Points on a hilly landscape, in no order, each with its height.
From any point a ball rolls to the lowest of the 5 points nearest to it. It stops when none of these is lower. Distance is the straight distance between rows; heights are no part of it.
Q256 h=98: [  4.4  13.6  24.3  17.7 -21.6 -16.0 -37.5  -0.3]
Q428 h=533: [  8.6  -6.9 -29.1 -23.2 -52.4  13.6  28.4 -26.3]
Q399 h=183: [ 13.9  19.2 -23.3  -9.1  14.5  22.2  -7.4  23.8]
Q661 h=361: [ -0.2   9.6  -0.6 -16.4  27.0   1.4  -6.9 -12.2]
Q948 h=416: [ -3.9   4.0 -40.0 -25.6 -24.6  11.8  10.1   9.8]
Q971 h=381: [ -2.3   6.3 -33.1 -29.2 -25.5  11.8   9.2 -11.4]
Q581 h=475: [-19.4 -17.3  13.1 -11.2  10.1 -17.4   8.2 -22.8]
Q76 h=75: [16.0 20.9 -8.1 24.1 24.7 24.7 -3.6 37.4]
Q708 h=72: [ 10.4  18.1  27.9  35.4 -11.9  -9.7 -44.4  -8.9]
Q441 h=426: [-18.2 -35.9 -21.1  -3.8  -4.9  -5.9  29.1   9.3]
Q494 h=425: [-14.6 -40.1  14.3  11.8 -14.5 -21.2  19.3  -9.4]
Q675 h=278: [12.8 14.3  9.7  3.6 25.3  7.9 -7.7 15.7]
Q819 h=102: [ -9.5  -2.4  -5.9 -14.6   0.6  -1.3   5.9  42.8]
Q655 h=438: [-10.1 -56.0  -9.6   3.9   3.9 -10.3  30.6 -26.0]
Q710 h=144: [ 13.2  22.6 -21.5 -25.8  -8.2  17.0  -4.2 -26.6]
Q541 h=26: [  4.0  11.3  10.1  -8.8  39.3   0.7 -10.0 -29.7]
Q679 h=490: [ -8.7  -0.7  33.0   4.3  -6.8 -26.6 -13.3 -14.3]
Q840 h=347: [-13.3 -32.3  -3.0   4.2 -22.5 -13.3  22.6  34.6]
Q858 h=460: [-19.7  -6.7  -3.9 -21.0  15.8  -4.5   7.1 -24.3]
Q882 h=357: [-17.4 -15.9 -31.0 -13.6 -14.2   3.5  22.5  33.8]
Q198 h=367: [ 23.6  28.4 -24.7  -3.2  11.4  29.0  -8.2 -26.0]
Q878 h=269: [-11.9  -9.7  -1.2 -13.4   5.4  -5.9  10.2  15.8]
Q901 h=404: [ 32.1  33.2 -26.2   4.4   4.3  36.5  -9.6 -13.7]
Q912 h=583: [ 18.2  19.4  36.1  35.1   2.2  -4.1 -32.4  -3.6]
Q750 h=458: [-16.6 -20.6  16.7  20.5 -38.4 -26.6  -2.8   0.0]
Q770 h=459: [-12.1   0.1  21.4  14.1 -30.4 -27.1 -21.8  -2.5]
Q995 h=453: [-24.1 -31.8 -10.5  -7.6   4.2 -13.3  28.9 -22.8]
Q618 h=238: [ -1.6   7.2  18.3  -8.8  38.4  -6.7 -13.1 -36.9]
Q676 h=118: [ 2.0  6.9  1.0 -7.3  9.6  1.4 -2.2 36.4]
Q167 h=267: [-14.6 -21.4  -8.9  -1.1 -13.6  -6.2  21.1  44.2]
Q743 h=221: [ 17.8  16.4  21.3  31.3  20.4  12.2 -10.3  31.4]
Q435 h=223: [ 1.5  4.9 12.0 -7.7  7.4 -3.4 -4.0 22.2]
Q50 h=484: [ -9.0  -2.9  28.7   3.4 -17.1 -22.7 -10.6  -1.6]
Q257 h=507: [ -8.9 -30.9  -1.3  33.8 -52.2 -23.2  -5.0   9.5]
Q511 h=354: [ 14.1  15.4  26.7  21.1  15.7   2.0 -17.9  18.6]
Q553 h=222: [17.0 20.0 -8.8 18.3 33.9 29.0 -1.3  4.9]
Q910 h=268: [ -7.2  -1.5  14.7  -2.4 -15.0 -11.7  -3.7  40.5]
Q985 h=308: [ 5.8 12.7 -2.5 -8.7 28.1  6.6 -5.2  8.7]
Q231 h=442: [-17.2 -11.9  22.8  -1.8  -6.7 -20.9   3.1   2.1]
Q795 h=368: [ 34.1  27.9  -7.8 -21.7 -24.2  23.4   1.9 -31.1]
Q997 h=406: [ -8.4 -41.0   6.9  15.8 -22.8 -15.6  18.5  13.6]
Q731 h=330: [ 15.7  23.4 -16.4   2.4  31.8  24.6  -7.2 -10.9]
Q288 h=620: [  9.3  14.5  38.3  18.1  15.5  -7.2 -24.2 -14.6]
Q492 h=383: [ 13.0  14.3  21.7   7.9  27.1   4.5 -10.9   5.0]
Q172 h=346: [ -5.6  -0.1  21.2   3.3 -14.6 -14.8  -6.3  28.9]
Q778 h=398: [-12.2 -10.8  18.7  -2.5  -8.8 -18.5   2.6  15.2]
Q927 h=573: [ -2.5 -26.4 -43.9 -13.3 -31.8  12.8  31.3 -32.0]
Q658 h=414: [-18.8  -6.6 -11.7 -21.8   6.7  -5.5  10.5 -14.6]
Q336 h=496: [ -9.0 -20.1 -42.7 -11.0 -24.5  10.3  27.3 -12.2]
Q300 h=341: [16.1 18.9 19.8 37.0 31.2 15.1 -3.5 16.0]
Q692 h=431: [ -6.7   7.8 -24.1 -29.9   0.8   3.4   2.3 -35.5]
Q495 h=80: [ 12.1  16.9   0.5  13.5  40.7  18.3  -5.2 -10.7]
Q99 h=417: [  8.0  21.6 -18.5 -20.8  11.2  16.2 -10.5 -39.2]

For each start below, name the point where the ball stops.
Q300 -> Q76
Q511 -> Q76
Q428 -> Q710
Q435 -> Q819
Q840 -> Q819

Call two points neighbours if one is among the 5 nearest of the other. Go from one point of each pair to the other, from neighbour to neighbour, staying as low as possible. Name the highest point that can't be avoided.
Q541, Q710 -> Q198
Q819, Q495 -> Q553
Q76, Q708 -> Q511
Q819, Q76 -> Q399

Two balls start at each pair of points below. Name the first point that both come to, or write none.
Q770, Q675 -> none
Q997, Q336 -> none
Q231, Q494 -> Q819
